Each row is a point on a landscape with many valleys, with its height.
A ball rolls from a point to the lowest of its 2 nearest points, and stops where none of them is lower. Distance is the straight distance between rows; heights are no part of it.
Q446: [  9.2   0.9 -19.3  20.6 -11.4  19.0 -12.0 -35.1 -22.8  16.7 -11.2  20.5
  13.9 -28.8   8.1  15.7   5.1 -16.1   1.8 -41.1  -1.0   8.0  -3.6 -31.2
  29.3   6.6 -11.3  -9.4 -15.8  -0.6 -28.4  16.0  -6.8  15.4  31.4  12.0]  h=166
Q432: [-23.7  -2.8  17.1 -11.1  14.3 -14.3  -6.1  -7.3   8.6  20.3  -3.9 -34.8
 -26.6   9.5  -4.7  -6.5   8.7 -16.7 -17.0   5.7  16.3  18.9   7.2  12.2
 -40.2  -2.0  31.9  -4.1 -27.0 -18.7  16.2  18.0  21.2  -5.0   2.1  22.6]  h=631
Q594: [ 36.7  29.1 -22.5  43.4 -10.7  19.0 -12.8 -13.4 -14.3   0.4   0.7  20.0
  27.7   1.4  14.5   8.6   5.9  19.2  22.1 -25.2 -26.1  -2.5   6.6  -9.2
  20.6  38.4 -16.9   0.0  14.3  17.4  -4.6   0.1  -6.6  42.6  15.9  -5.7]  h=221
Q177: [ 25.6  23.3  -0.1  -0.1  -4.4   1.9   5.9   9.1  13.3   8.3  -2.3  14.0
  27.1  -9.4  -5.0   2.4 -10.3  39.7  10.7 -10.1 -25.5 -14.4  -3.3 -11.7
  -0.2  -9.2 -21.5 -12.3   7.0  24.2 -11.7 -11.5   2.5  -7.0   5.0 -20.6]  h=594
Q223: [-17.2  19.2   7.8 -11.2  14.1 -19.2  -9.9  -2.7  17.5  14.3  11.0 -24.3
 -18.4  19.3   1.6  -6.3  -9.1  -7.8  -4.9   2.0  -2.4  27.6   9.5  -0.2
 -47.9  -8.6  38.9 -11.7 -34.5 -12.6  38.2   3.1   4.5   1.2   5.4  -4.2]  h=604
Q336: [-40.7 -31.7  -4.8 -40.3  12.5   5.2 -10.4  -4.2  27.1   2.4  -3.9  -8.6
 -21.0   2.5  -6.8 -22.1   1.9 -28.9 -17.5   4.1  25.3  10.1 -24.5  -6.6
 -31.8 -41.9   6.6   6.7 -10.0 -35.5   7.9  17.9  -1.5 -12.8 -20.2  17.7]  h=692
Q976: [ 18.6   5.2  28.4  20.7 -46.9   5.4 -19.9  22.0  -6.7   0.0  22.7 -16.1
  -1.9  23.9   1.2  -1.7 -19.5  41.1  38.9  38.9  -7.9  17.4  22.5  -1.8
 -29.7  43.1  12.4 -13.9 -27.4  29.9  26.5 -24.6 -24.5  -3.7 -14.1 -22.3]  h=787
Q975: [  9.7  25.7   7.0   9.1  12.0  -3.7  -2.4   7.4  24.9 -21.4   3.0  -3.0
  22.5   5.3   6.3 -10.7  -5.1  30.6   5.3   0.1 -15.9 -34.0  -5.3   7.7
 -19.5   5.9  -1.4  28.3  34.5  -7.7  28.7 -20.8   4.8  20.7 -15.9  -6.1]  h=506
Q245: [ -2.0  32.7  -3.7  12.6  12.6 -29.5   2.6  -5.5  12.5 -31.0  18.5 -30.1
   4.1  53.5   7.0 -26.8  22.2   6.9  33.2  44.4  -2.5 -39.6  14.9  23.5
 -31.2  43.4   2.4  14.2   3.5 -25.9  42.7 -38.7  27.5   9.8 -25.8  14.3]  h=568
Q208: [-18.7   0.9  11.9  16.8  34.1 -25.5  13.9   5.9   0.4 -12.4   6.5 -24.8
  11.9  21.9  16.5 -11.4  21.3  -3.5  11.6  34.7   6.0 -15.9  21.5  28.6
 -26.6  31.5 -18.8  39.9  27.7   1.3   1.5 -15.2  44.0  -9.7 -32.1  32.4]  h=607
Q331: [-16.6  10.5   4.8 -12.3  20.4  17.0   9.6 -19.3  20.5 -12.3 -11.1   2.0
  16.3 -11.3   7.7 -11.8  16.9   0.2 -14.6 -20.5  13.1 -19.5 -30.7 -12.7
  10.1 -27.7   2.2  28.6  17.6 -33.7   5.8  -1.0  19.8  -2.0  -7.4   4.4]  h=352
Q358: [-25.6 -12.2 -17.5 -28.3 -15.6  26.3  -8.7 -17.7  30.5 -12.2 -17.3  15.5
   8.3  -4.6  -2.6 -21.6  -3.2 -12.7  -4.2  -9.7  31.8   9.4 -34.8 -34.6
  12.2 -58.7  -6.1 -14.1 -12.1 -30.6   8.6   9.2  -2.1  -3.6  -3.0   1.0]  h=715
Q924: [  6.6  28.5  10.6  13.3   9.1 -12.4  -2.0   6.6  25.3 -26.5  10.6 -22.8
   9.1  26.0   7.5 -17.7   6.8  20.4  21.0  21.2 -16.9 -35.8   5.4  15.5
 -29.1  16.8   9.1  21.2  23.1 -15.2  43.9 -28.3  20.5  17.0 -21.8  -2.0]  h=539
Q805: [  4.1 -28.3 -26.5 -18.4  28.7   5.6  26.7  20.7 -12.6 -13.0  -6.1  32.8
   3.8  -8.3 -23.9  23.2  -1.2 -13.3 -12.1 -10.0 -16.8 -18.7 -20.7  -2.5
  13.7 -13.9 -40.4  12.5  31.1  19.2 -51.6  -2.8  -6.9 -16.9   3.4   6.9]  h=494
Q462: [  3.6  31.9  15.2 -16.5   3.9   6.8  10.8  -0.6  46.9 -32.9  12.3  -7.5
  -2.5 -10.6  -2.8 -32.4  -8.9  28.4   4.6 -14.5 -17.5 -24.5 -29.5   7.8
 -17.4 -10.0   6.5   0.9  -5.6 -34.2  54.6 -18.4   5.7  12.4   0.0 -40.8]  h=498
Q239: [-35.3 -10.8 -11.6   4.7  17.3   8.1 -15.9 -20.2 -11.4 -11.2  -4.6  17.1
  26.4 -13.8   5.5   4.4  -2.5 -15.0  -9.7 -10.7  13.3 -12.3  -5.6 -26.2
   9.8 -14.9  -8.5  41.0  40.1  -9.7  -4.5   3.7 -11.2  -3.9 -11.4  24.1]  h=361
Q312: [ 32.8   7.7  -1.4   6.1  24.2 -11.8  27.5  -6.5  22.1  -4.2 -21.9 -13.8
   6.1   5.6  20.4 -13.1  36.7  -0.8   6.1 -19.5 -17.1 -34.1  -6.8  19.3
  31.2  16.7  -3.4  14.2  17.7  18.4 -13.2  15.1  45.6  20.9  15.3   6.6]  h=570
Q521: [ -3.8  18.9  -1.2  10.7   2.0   9.0 -14.4   1.8   3.0   0.0   2.6   5.9
  23.7   1.2  -7.7   7.1 -11.9  20.5  -2.6  -0.1  -6.1  -0.4   4.5 -13.2
  -9.7  -6.7   7.3  17.8  26.8  -0.6  19.6 -10.9 -16.2   7.4 -11.9  -2.6]  h=446
Q896: [-34.8  10.3   4.0  10.0  -2.1 -17.9 -11.4  -8.9 -14.7  16.9  -2.3 -33.1
  -8.8  -5.3  -1.1  16.0   9.0 -31.8 -27.2   5.2  34.6   5.1  18.8  -3.1
   9.6   1.6  45.0  13.6  -6.9 -14.4  20.0   5.9  12.9  12.5  18.6  20.3]  h=180
Q211: [-47.6   8.8   4.9   0.1  42.4  -8.2  10.1   2.5  -0.1 -13.9  16.0  -8.7
  21.6   6.5   9.5  -4.4  -6.1  -7.3  -3.1   9.9  10.5 -13.2  13.9   9.6
 -26.5  -5.2 -12.7  54.8  41.1 -19.8  21.3 -16.3  14.7  -1.8 -28.3  15.7]  h=475
Q695: [-34.6   8.3 -16.1  14.2 -13.6 -14.9 -16.0  -2.4  -9.7   8.6  29.8 -10.4
 -15.6  13.8  -1.0  11.1 -17.4 -36.8 -22.9   2.9   9.5  22.7   9.6 -16.8
   2.0 -17.3  49.8   2.0 -16.5 -15.7  45.1  13.4 -31.0  21.7  10.5  -7.9]  h=344
Q750: [-13.9  24.4   4.4 -25.7  22.8  -6.7   3.8  -1.2  34.6  -8.2  16.1 -12.9
 -17.2  11.6  -2.4 -17.4 -12.4  -2.3   1.3  -1.1 -15.9   5.1 -14.4   0.4
 -47.7 -18.2  30.8  -8.4 -20.1 -31.5  52.8  -9.8   6.3   1.6  -0.1 -22.1]  h=572
Q512: [-32.5 -40.4   4.7 -15.3 -22.0  -6.9 -30.0   2.1  -5.8  21.5  -1.6 -17.8
 -30.1   2.7 -16.0   0.5 -12.1 -35.0 -23.0   7.8  35.2  18.6  12.5  -4.8
  -7.3 -20.0  23.2  -6.3 -24.8 -12.0 -22.6  25.2 -18.8  -5.1 -10.5  24.2]  h=686
Q27: [-14.4  10.1 -15.1  17.4 -55.4  10.8 -23.2   6.2 -27.5   2.6  21.9  14.0
   3.7  -0.7 -28.9   2.4 -35.6  16.1   8.5  -8.9   7.9  26.5  25.5 -17.1
  16.9 -28.7  15.9 -39.9 -32.5 -18.4 -25.0  -5.3 -25.3 -18.8   6.7  -2.4]  h=491
Q192: [ 13.5 -50.3  17.3   6.3   4.3  -0.7 -20.3   8.5 -46.9  10.2   7.5   6.3
 -48.6   5.1  10.7  32.3  12.3 -45.0 -24.1  27.9  -8.9   7.5  29.1  33.2
   9.4  21.2 -12.3   9.7  19.7   4.6 -32.5  16.4 -31.1 -22.1 -26.2   9.2]  h=167
Q530: [ 17.6 -41.1  -6.9   4.4  22.5  -5.8   5.1  -0.9 -33.5  -3.7 -13.2   8.7
 -19.2  -9.1   7.0  23.2  32.0 -43.9 -20.9   4.7 -12.0  -3.6   9.4  22.8
  32.3  27.3  -8.6  24.9  43.6  19.5 -24.3  24.8 -15.1  -2.4  -1.5  -2.3]  h=295
Q474: [-49.8  25.8   9.4   5.0  50.5 -18.7  22.7  10.4   3.7 -33.6  34.8  -5.1
  25.7  14.9  10.5 -15.5 -10.0  -5.5  11.0  14.3   9.0 -26.0  16.4  27.7
 -31.4   9.2 -27.2  46.5  41.1 -28.4  29.9 -39.8  26.1   1.5 -39.3   9.9]  h=507
Q7: [ 42.3 -20.1   6.7  -0.3  -8.2  -3.8  20.7  -4.0 -19.9  23.4 -27.1   7.2
 -18.9 -22.9   2.3  14.7  12.3  -7.1  -2.8 -11.9 -12.2  13.2   8.3  22.9
  58.3  26.0 -11.5 -28.7 -21.0  32.2 -33.0  30.3   3.1   2.6  33.3 -14.2]  h=465
Q16: [  9.8  32.5  19.9  13.2 -17.5 -22.6  -7.9   6.4   9.3   7.7  11.6 -15.3
  -7.5  -9.8  -4.5 -12.5 -12.0   6.3   6.5  10.3  11.1  29.8  23.8   8.5
 -14.7   6.6  40.9 -28.6 -37.4   3.3  58.7  -6.0  -9.8  11.2  15.3 -22.0]  h=731
Q861: [-14.6 -13.9  13.0 -15.3 -11.0  -9.9 -12.4  -3.7  12.0  25.1  -7.8 -16.7
 -23.0 -15.2 -10.0  -7.6   0.1 -26.7 -24.6   0.7  34.4  24.9   5.4   5.9
 -11.0 -23.6  28.0 -20.1 -33.2 -17.4   3.2  29.4   4.9  -6.8   4.4  15.6]  h=658
Q232: [  8.1  19.5  22.9  23.9 -14.3 -13.5  -9.6   5.3   3.5  -9.0  13.1 -41.4
 -11.1  36.0  13.1 -10.7   5.3  13.6  25.5  40.5   5.0   6.9  14.9  12.9
 -37.3  47.0  35.0  -6.2 -26.2   6.6  51.0 -16.3  13.4  13.9  -4.7  -0.9]  h=786
Q372: [ -2.0 -12.2 -19.2   5.9   8.7  19.6  -9.4 -24.2 -11.2   1.5 -15.8  21.0
  17.2 -18.6   2.0  12.1  10.3 -14.2 -10.6 -29.3  -3.0  -6.9 -17.3 -31.1
  19.3  -0.4 -16.4  14.8  18.5   2.5 -28.7  16.8  -5.5   3.8   5.9  12.7]  h=273
Q125: [  3.2  35.5   1.6   3.6 -14.7  -8.7  -7.3  -2.0  17.3   0.8  13.5  -1.7
   1.5 -13.3  -7.3 -16.2 -11.2  -1.6  -4.6 -12.9   9.1  23.1   4.4  -3.4
   4.5  -8.0  39.4 -22.6 -22.4 -14.4  56.1   8.6 -12.9  12.6  15.5 -29.1]  h=699
Q17: [ -8.2 -32.2   2.8 -33.3  17.0   7.7  -3.1   3.2  14.0   5.2 -10.7  -7.5
 -21.7 -16.5  -3.8 -15.4   9.6 -23.4 -27.3   4.9  15.7  -4.0 -19.2   7.7
 -35.5 -26.3  -5.6   8.5   7.8 -26.7 -14.4  18.6   4.6 -20.2 -31.0  18.9]  h=671
Q197: [ -2.4  13.2   4.8  -6.0   9.4  11.8   3.8 -23.5  13.1   2.3 -19.7  -1.2
   3.6 -24.9   4.6 -11.7  30.1 -18.9 -23.3 -26.4  18.3 -12.9 -22.4 -11.2
  22.5 -10.4  15.2  11.2   5.0 -22.3   1.7  19.2  33.2  -0.3   5.3  10.4]  h=289
Q568: [-50.3  -9.3  -0.6 -10.5  30.2   3.6   3.3   2.7   3.6 -17.8  15.0  16.7
  27.2  -7.5   4.3   2.5 -15.2 -11.6 -15.5   0.1  16.4 -19.8 -12.3 -13.7
 -18.5 -36.8 -21.9  48.0  44.7 -17.7  13.5 -17.9 -10.2  -6.9 -33.1  19.6]  h=427
Q334: [ 28.3 -11.2  -9.8  -7.7   7.4  -1.0  32.1   1.9 -22.5  12.4 -25.7   7.9
  -0.6  -0.2 -14.9  12.0  10.7   9.8  12.2 -18.8 -25.2  10.0   0.3  14.1
  46.3  19.2 -21.7 -24.7  -8.3  40.9 -45.0  12.3  -1.3   3.9  36.2 -21.9]  h=425
Q878: [-21.7  15.8   5.7 -19.4  27.6  17.2  21.2  -8.2  30.0 -24.1  10.0   1.7
  11.6   2.5  11.0 -10.2  -2.1   7.4 -14.9 -12.8   6.5 -23.8 -36.8   2.0
 -12.3 -34.1   7.5  34.0  17.7 -51.2  40.6 -23.0  11.6   5.3 -13.6 -12.7]  h=409
Q414: [ 13.3  -1.1  45.9  20.8 -50.2   9.4 -12.8   7.1 -10.6  15.4  21.0 -16.8
 -15.2  23.6  24.1   3.1 -19.8  38.7  36.5  44.9   5.9  24.1  16.9   3.0
 -25.0  50.4  21.2 -14.2 -52.7  32.2  11.3 -26.7 -12.0 -11.8  -6.7  -8.3]  h=806
Q37: [-12.5   8.4   7.2  21.7 -51.3   4.8 -21.2   1.5 -22.9  23.0  22.5   4.9
 -13.2   5.1 -21.7  24.1 -33.0  10.3  -2.1   2.7  17.6  29.6  40.0  -7.0
  18.8 -13.3  24.4 -25.5 -34.7   8.2   3.9  -8.3 -34.9  -2.3   5.8  -4.6]  h=408
Q459: [ -8.8  17.9  11.0 -23.9  11.4  27.1  20.5  -5.5  42.6 -33.7  14.1   9.2
   1.3  -4.8   7.9 -22.4 -10.6  24.7 -15.3 -19.6   2.7 -22.0 -50.7  -6.7
  -9.9 -33.9  -6.6   9.9   5.0 -44.7  50.4 -23.4  -6.7   6.9  -5.0 -33.8]  h=452
Q513: [ 21.4  22.0 -17.1  -0.4   7.8  13.4  11.7   7.5  -6.5   0.5  -3.1  36.0
  27.0 -13.9 -10.0   3.9 -13.5  32.4  10.2 -20.8 -24.6 -16.3 -26.2 -26.1
   9.1 -18.1 -34.9 -14.7  11.6   7.5 -28.7 -13.2   0.0  -3.2  13.6 -16.3]  h=565
Q297: [ 16.6  20.9  25.9  22.2 -34.8 -10.2 -19.0  13.6   4.7  -1.2  12.7 -19.3
  -6.5   9.0  -1.4  -6.6 -11.0  26.7  16.1  26.6  -0.4  19.0  26.8  11.5
 -15.3  31.8  30.3 -14.1 -28.1  22.5  50.5 -11.1 -16.1  11.1   4.8 -23.0]  h=759
Q856: [-25.6  19.8 -34.2  11.4 -49.7  15.1 -12.1  14.2 -21.4 -20.4  22.1  19.8
  12.7  -9.7 -26.2 -28.2 -29.4  15.4  21.4 -11.1   4.1  32.8  -4.2 -26.3
  16.6 -44.3  -4.3 -57.8 -33.0 -41.2 -14.7  -6.0 -14.3 -27.5  12.6 -13.6]  h=561
Q36: [-14.5 -19.3 -21.6 -25.0 -27.6  24.9  -7.4  -1.7  10.0  -8.6 -20.8  20.1
   5.5 -11.6 -11.5 -15.2  -2.8 -14.1   0.3  -6.9  26.7  -0.6 -28.3 -35.0
  16.1 -43.5 -16.5 -22.6  -5.4 -24.5 -35.5  13.8  -7.8 -20.1  -4.7   9.3]  h=683
Q611: [ -7.6 -23.5  19.8  -9.6  20.2  -3.4  -9.4   6.4  -0.9  12.4  -6.8 -14.0
 -18.2  -7.6  -5.6  -0.5  12.2 -15.4 -19.7  10.2   1.6   1.3   4.8  20.5
 -31.6  10.4  -6.5  22.2  17.4  -5.6 -13.6  21.2  11.9 -19.1 -27.0  23.4]  h=646
Q81: [-40.3 -40.2 -12.8 -36.4 -27.7  -5.2 -27.0  14.1  14.6  12.8  -3.3  -7.4
 -21.7  12.7 -11.5 -12.8 -28.8 -29.8  -0.2   5.7  34.0  28.0  -9.0 -12.9
 -15.6 -36.4  16.3 -22.5 -36.0 -31.5 -27.3  17.9 -14.4 -11.3 -11.2  20.5]  h=714
Q132: [ -2.2   9.3   0.0  21.2 -11.3   6.2 -17.4 -14.8 -14.2  14.0  -3.0  -4.5
  15.9  -7.0   1.5  21.4   0.4  12.1  -4.3  -5.5   7.8   6.7  20.3 -10.4
   9.5   9.0  20.5  12.6  17.4  10.8   0.9   4.9  -1.8   9.4   3.5  11.4]  h=371
Q65: [-19.3  23.2  -3.8  21.9  -7.8  -5.6 -20.2 -20.2 -16.2   1.3   5.8 -12.1
   8.5  -4.3   3.0  11.9   5.9  -8.4 -15.8 -10.9  19.7   6.6  15.8 -15.8
  16.8  12.0  37.5  12.7  16.2  -8.8  31.1   0.0   0.2  25.2  15.0  11.5]  h=285
Q648: [ 23.3  18.3  13.7  -8.5  22.8  -1.6  25.2  -6.7  36.9  -0.9 -23.1 -10.1
   4.5  -9.9  15.6 -20.5  22.7   7.4  -5.3 -23.4 -12.1 -35.0 -24.1   7.0
  14.7  -7.1  -8.4  14.4  12.0  -1.9 -10.6   6.4  44.7   5.9   4.9  -0.3]  h=591
Q242: [ -7.2  17.3  -6.3  -8.7 -13.4   1.4 -15.1  -3.2  17.1   3.5  11.0  10.6
   5.4 -11.0 -17.0 -11.8 -19.6   3.1  -0.9  -7.0   5.2  29.1  -1.7 -20.3
  -6.4 -33.8  26.2 -22.5 -23.3 -19.6  34.1   3.9 -25.5  -0.1  -0.1 -22.3]  h=661
Q877: [ 14.6  26.7   6.4  -6.1 -19.6  -7.2  -9.8  10.2   2.9  11.0   3.4   7.8
  18.4 -19.8 -15.8 -10.6 -17.7  35.1  17.0  -4.0 -10.9   7.8   9.2 -11.7
  -8.5 -24.3 -10.2 -36.3 -26.9   6.3  -8.5 -11.7 -10.0 -29.4   6.0 -25.2]  h=628
Q190: [-28.9 -10.6 -13.4 -36.7   5.9  14.2  -0.4 -10.5  38.6  -3.1  -0.9  -0.9
  -5.7   6.4   2.9 -22.4  -3.2 -20.5 -10.3  -4.0  25.9  11.3 -27.8 -18.2
 -16.6 -58.1  13.9 -10.2 -26.2 -37.0  28.4   3.5   1.7  -6.7  -7.1  -3.0]  h=716
Q622: [-15.9 -16.1   9.2   4.9  -1.1 -10.3 -13.5 -11.0 -18.5  14.2 -10.3 -16.7
 -14.3 -19.4  -4.9   8.8  18.1 -32.7 -31.8   1.3  23.4   0.3  10.9  -3.9
  13.0   1.3  23.4  21.5  10.4 -10.7 -10.4  22.9   8.0  -3.6  -0.4  29.0]  h=67
Q345: [ 40.9  10.6 -12.9  36.8 -34.3  11.6   1.5   0.6 -12.0   7.0   4.1   3.4
  23.2  14.9  21.4  22.5   0.5  35.5  24.4   9.0 -18.9   4.3  18.6  -0.5
  34.8  40.8  -2.6  -7.3   4.4  43.2  -5.4  -9.2  -3.0  21.6  14.3  -2.7]  h=220
Q684: [ 21.3 -46.9  20.9   4.6  26.2  -1.3  -4.3  15.7 -29.7   5.7  -2.5  -2.7
 -42.1   8.1  10.9  18.9  16.2 -27.5 -19.9  31.2 -17.8  12.0  14.4  43.6
 -21.1  35.9 -25.7   9.5  29.4   8.1 -22.2  21.2 -14.6 -22.4 -31.9  12.4]  h=229
Q124: [ -4.5 -26.5  -2.1  -6.5  -6.7  10.5 -13.8 -19.0  -0.8   6.4 -21.2   3.1
  -7.4 -30.3  -8.0  -7.3  20.9 -38.6 -30.9 -14.3  25.3   1.1 -16.8 -22.1
  27.4 -18.3   9.0  -5.0   2.2 -14.0 -16.9  31.9   4.7  -6.1   4.1  17.5]  h=190
Q256: [-47.1  10.6 -15.8  -7.2   7.1 -17.7  -7.4 -13.0  -9.6   4.0  13.1 -19.4
  -9.6  12.8   3.2   6.9   0.7 -43.2 -26.6   6.0  26.0   6.2   0.4 -12.8
   1.1 -22.0  48.5  15.0 -15.0 -35.0  33.9  10.3   2.7   9.5  10.2   8.2]  h=263
Q321: [ 45.0 -23.7  -1.2  19.4 -16.2  -5.2  19.6  -7.8  -9.5  11.7 -17.3 -10.7
  -3.3  10.5  25.2  16.9  27.7  -0.1  10.9   6.7  -3.3   5.2  13.9  26.4
  52.1  43.7   3.6  -3.0  -5.4  53.8 -17.6  14.5  19.3  24.7  29.2   3.2]  h=513
Q798: [ 13.7 -49.2  -4.5  -0.2   1.3  -3.7 -13.0  -0.2 -40.9  -1.3  -8.2  14.8
 -28.4 -16.6  -0.4  23.6  20.2 -47.4 -30.5   8.3 -15.4  -3.3  10.5   8.0
  27.6   7.2  -7.5   7.8  30.5  -1.0 -39.2  22.6 -30.6 -17.5  -7.7   4.8]  h=238
Q328: [  5.3  -1.7 -30.6  -7.2   8.6   8.1  23.3  23.8 -21.9  -3.7   4.4  28.6
  16.9  -3.1 -24.9  23.1 -14.0  18.4  -2.0 -16.1 -25.1 -15.9 -17.1 -18.0
   3.3 -19.0 -33.7  -1.6  16.5  16.0 -50.4 -12.2   1.1 -17.7  13.3   0.0]  h=531
Q972: [  8.5  -8.8 -20.8 -27.9  -4.6  16.8  10.7   2.9  15.0   5.9 -16.0  25.6
   9.5 -23.1 -10.6 -12.4   3.0   7.3  -6.2 -19.4  -0.7  -7.5 -34.2 -20.7
  14.6 -39.7 -36.8 -24.4  -7.9  -5.0 -42.9  11.2   2.4 -25.7   0.8  -6.3]  h=653
Q982: [  4.4 -28.5 -20.4   4.9  29.9   0.5  17.4 -12.4 -31.3 -15.4 -25.7  20.3
   1.9  -3.1  -1.8  24.2  25.5 -29.9  -1.1 -20.5 -17.7  -8.5  -2.8  11.7
  35.8  34.0 -26.7  27.9  45.6  33.8 -35.5  13.0 -13.7  18.0  17.5   7.0]  h=360
Q592: [-20.3  17.0   1.3  19.6  26.9 -26.7  10.5  -3.4   1.5 -32.5  22.0 -26.4
  16.4  52.8  21.4 -28.1  18.3   8.2  31.5  49.1   3.3 -27.8  15.9  28.4
 -39.2  43.5 -17.4  22.0  19.7 -13.6  21.8 -40.0  36.5  -2.3 -37.6  27.3]  h=586
Q483: [ 42.8 -19.7  -8.3  -5.9   4.4  -8.9  42.5   7.5 -11.9  -2.5 -24.6  -3.6
  11.8  29.5  -6.7   7.7   6.1  28.3  37.9   3.5 -28.4  -3.0   2.3  21.4
  41.5  27.4 -24.4 -16.9  -6.3  64.8 -35.8 -12.4  -0.4  21.1  33.8 -15.3]  h=372
Q808: [ 29.4 -13.2  13.8 -25.5  24.2  -3.5  16.3   9.1  28.3   8.4 -16.9  -1.7
  -7.7 -22.4   4.3  -9.0  15.7   2.2  -9.6 -10.2 -18.2 -27.5 -18.6   8.3
 -10.0 -10.4 -22.2   3.7   9.4  12.4 -22.4  12.7  16.4 -12.1  -4.3  -9.2]  h=613
Q610: [  3.1  27.6  27.1 -22.1   9.2  -6.1  -0.2  -5.9  36.6  -4.3   2.6 -15.2
   0.6  -6.5   4.3 -24.4 -11.3  21.6  10.9  -5.0  -8.8 -11.3  -9.2   3.4
 -44.3 -18.3  12.4 -10.3 -17.1 -15.3  39.9 -15.8  10.6   0.7  -1.7 -27.4]  h=540
Q804: [-40.0   0.0 -29.6  15.0 -24.2   2.4 -28.5  -7.2 -21.3 -17.4  28.7   8.2
 -10.4   9.1 -20.0   8.2 -20.6 -26.1 -14.8 -10.2   3.9  20.7   2.1 -30.7
  14.6  -5.4  34.1   3.0  -1.2 -18.8  40.5  16.1 -55.6  28.7  10.1 -14.1]  h=438
Q3: [  8.2   9.6  25.0  14.6   4.6  -9.5  -9.5  -2.0   9.1   9.4  -5.1 -37.6
  -2.8  19.8  16.8  -5.5  10.0  15.0  16.3  27.1   1.6  -1.4  17.6   9.5
 -39.5  32.5  18.5   0.8 -14.6  12.9  17.3  -7.9  31.2  -1.2  -3.5  15.9]  h=802
Q754: [ -6.5  15.2 -16.9 -16.5 -27.9   8.4  -8.2   5.7  11.1  -1.6   5.5  20.8
  16.0 -12.5 -23.8 -18.6 -24.7  17.2  11.8  -3.9   7.8  19.5  -3.2 -23.3
  -0.3 -48.8  -1.0 -40.3 -27.4 -27.2 -10.3  -4.5 -20.8 -24.2   2.0 -18.5]  h=614
Q339: [  4.7 -10.5 -24.5  13.0  34.4   4.5  19.2 -10.5 -10.2  -2.6 -16.7  30.6
  27.2   3.6  10.3  23.2  10.7  -4.8  15.2 -26.3 -25.6 -15.5  -9.5  -1.0
  26.5  22.2 -33.2  30.3  39.7  33.0 -33.5  -6.2  -3.2  23.4  19.1  10.4]  h=413
Q753: [ -1.1  20.9  28.6  30.3 -64.3   9.2  -7.0  -5.0 -28.0  24.3  21.8   9.6
 -11.9  -4.0  -2.8  31.5 -25.9  31.0   9.4   5.3  23.6  31.0  42.8   4.3
  30.5   9.5  17.0 -30.6 -47.3  23.0   3.7 -16.2 -18.9  -7.7   6.6  -3.6]  h=324
Q59: [ 21.1  22.7 -13.8  37.6 -15.5  25.4 -23.6 -26.6 -27.2  14.8  -2.5  17.1
  17.5 -21.1  10.8  14.4  -0.8  -0.2   5.4 -35.4  -2.9   8.6   8.7 -25.1
  18.2  26.1  -6.5  -7.4  -7.2   5.8  -6.9   7.7 -10.8  34.4  27.6   4.3]  h=43
Q420: [ 41.4  20.4   0.6  38.3 -50.5   9.2   3.5  -1.1 -31.8   5.7  14.1  16.6
   9.4   7.5  15.0  19.9 -12.7  47.0  34.0   5.2 -18.2  14.6  30.2   1.5
  43.8  42.6  -7.1 -32.3 -28.3  40.7 -12.4 -17.3  -5.7  -3.3  17.5 -18.6]  h=78
Q356: [ 38.2 -11.0  -4.2   9.6   9.0  -7.0  21.1  -7.4   4.3   8.1 -23.7  -7.2
   7.1   3.3  19.2   5.1  31.9  -1.1   6.0 -11.8 -20.0 -10.4   1.7  20.1
  41.2  31.6  -1.7   4.7  15.7  40.3 -18.1  21.0  28.4  25.5  27.8   5.6]  h=544
Q411: [ 23.9  22.2  20.5  38.7 -64.6   8.5  -9.8   3.4 -24.2   9.8  18.7   6.9
  -5.2  -1.8  10.2  16.6 -22.6  44.8  20.7  15.8   5.7  27.6  34.1   3.5
  28.0  33.7  11.5 -26.5 -37.8  33.3  16.7 -21.7 -20.9  -5.5   6.6 -18.1]  h=226
Q332: [ 21.1 -16.7   2.1 -44.1  20.8   3.2  21.9  19.6  25.7   4.5 -13.2  19.3
 -10.6 -25.5  -6.9  -7.1   3.4  10.7 -10.4 -10.1 -14.9 -25.3 -34.4  -6.8
 -13.1 -29.5 -41.9 -11.3  -0.4  14.2 -39.4  -2.0  10.9 -21.5  -3.5 -11.0]  h=630
Q893: [ 12.6 -11.5 -17.2  -6.2  42.1  -9.9  36.6  18.3   2.9  -7.4 -12.4  24.7
  16.4   4.4 -10.8  22.9  -1.6   9.6   8.5  -8.8 -22.2 -27.4 -19.5   6.5
  15.9   0.8 -42.8  20.4  37.0  45.1 -38.8  -9.2   3.2  12.9   7.4  -1.8]  h=455
Q129: [-24.8 -25.0 -10.5 -46.2 -14.8   2.1 -12.6  21.8  25.9  10.0  -6.6  -0.9
 -13.5  -2.6 -16.3 -28.9 -22.3  -9.1   4.1   1.1  24.9  15.8 -22.2 -11.6
 -36.0 -47.3  -9.7 -34.1 -31.7 -28.7 -27.4   6.7  -4.2 -25.7 -14.2   8.8]  h=741
Q380: [ 27.5 -38.3  16.5 -14.9  31.1  -5.2   8.0  27.9 -23.3   6.2  -6.7  10.1
 -41.4   5.6   3.2  18.6   3.7 -10.0  -9.7  24.4 -26.5   3.4  -1.7  39.0
 -42.8  31.7 -38.9  -4.5  22.5  23.0 -33.6   9.3  -8.3 -26.5 -23.9   7.4]  h=278
Q457: [ -9.9 -13.2  12.0  -0.3  37.6 -10.6   8.0   7.3   5.0   0.8  -4.9 -17.5
  -1.8   1.0   9.3  -2.3  20.1  -2.6  -4.7  15.2  -1.9 -14.1  13.6  23.1
 -27.7  19.3 -20.0  37.0  32.2   5.5  -9.4   0.0  30.4 -11.3 -25.9  25.9]  h=624
Q564: [ 42.9   5.3 -12.6  18.5  -4.5  -3.7  20.3  -1.1  -2.4   1.0 -12.5   6.5
  26.1  12.4  10.8  11.8   1.5  30.5  33.5  -3.7 -33.8  -4.6   6.3   0.5
  32.4  24.8 -19.3 -15.4   3.9  55.8 -19.0  -6.6   4.2  20.6  29.3 -14.9]  h=311
Q890: [ 32.4 -33.4  -1.2 -28.9  37.0 -13.2  30.2  46.6 -20.0  -8.2 -10.7  16.2
 -28.8   7.1 -21.1  20.6  -1.2  -5.8  -3.3  12.6 -24.6 -12.0 -13.7  34.2
 -23.9  10.9 -43.6  -6.5  14.3  26.8 -46.2  -8.5  -4.4 -22.8  -5.3 -10.4]  h=328

Call two points neighbours if one is among the 2 nearest of the other. Go from one point of each pair to the other, from neighbour to neighbour, staying as low as possible. Name the highest point that can't be avoided.
Q896, Q192 => Q877
Q896, Q59 => Q208
Q420, Q59 => Q594

Where does a ball stop that starts at each point below?
Q972 => Q420
Q356 => Q420
Q512 => Q622
Q211 => Q59
Q856 => Q420
Q177 => Q192
Q339 => Q192
Q610 => Q622

Write out the way that a ball takes from each point below.
Q81 => Q512 > Q861 > Q432 > Q223 > Q750 > Q610 > Q462 > Q459 > Q878 > Q331 > Q197 > Q124 > Q622
Q358 => Q36 > Q972 > Q332 > Q808 > Q648 > Q312 > Q356 > Q321 > Q7 > Q334 > Q483 > Q564 > Q345 > Q420
Q474 => Q211 > Q568 > Q239 > Q372 > Q446 > Q59
Q877 => Q177 > Q513 > Q328 > Q805 > Q893 > Q339 > Q982 > Q530 > Q798 > Q192
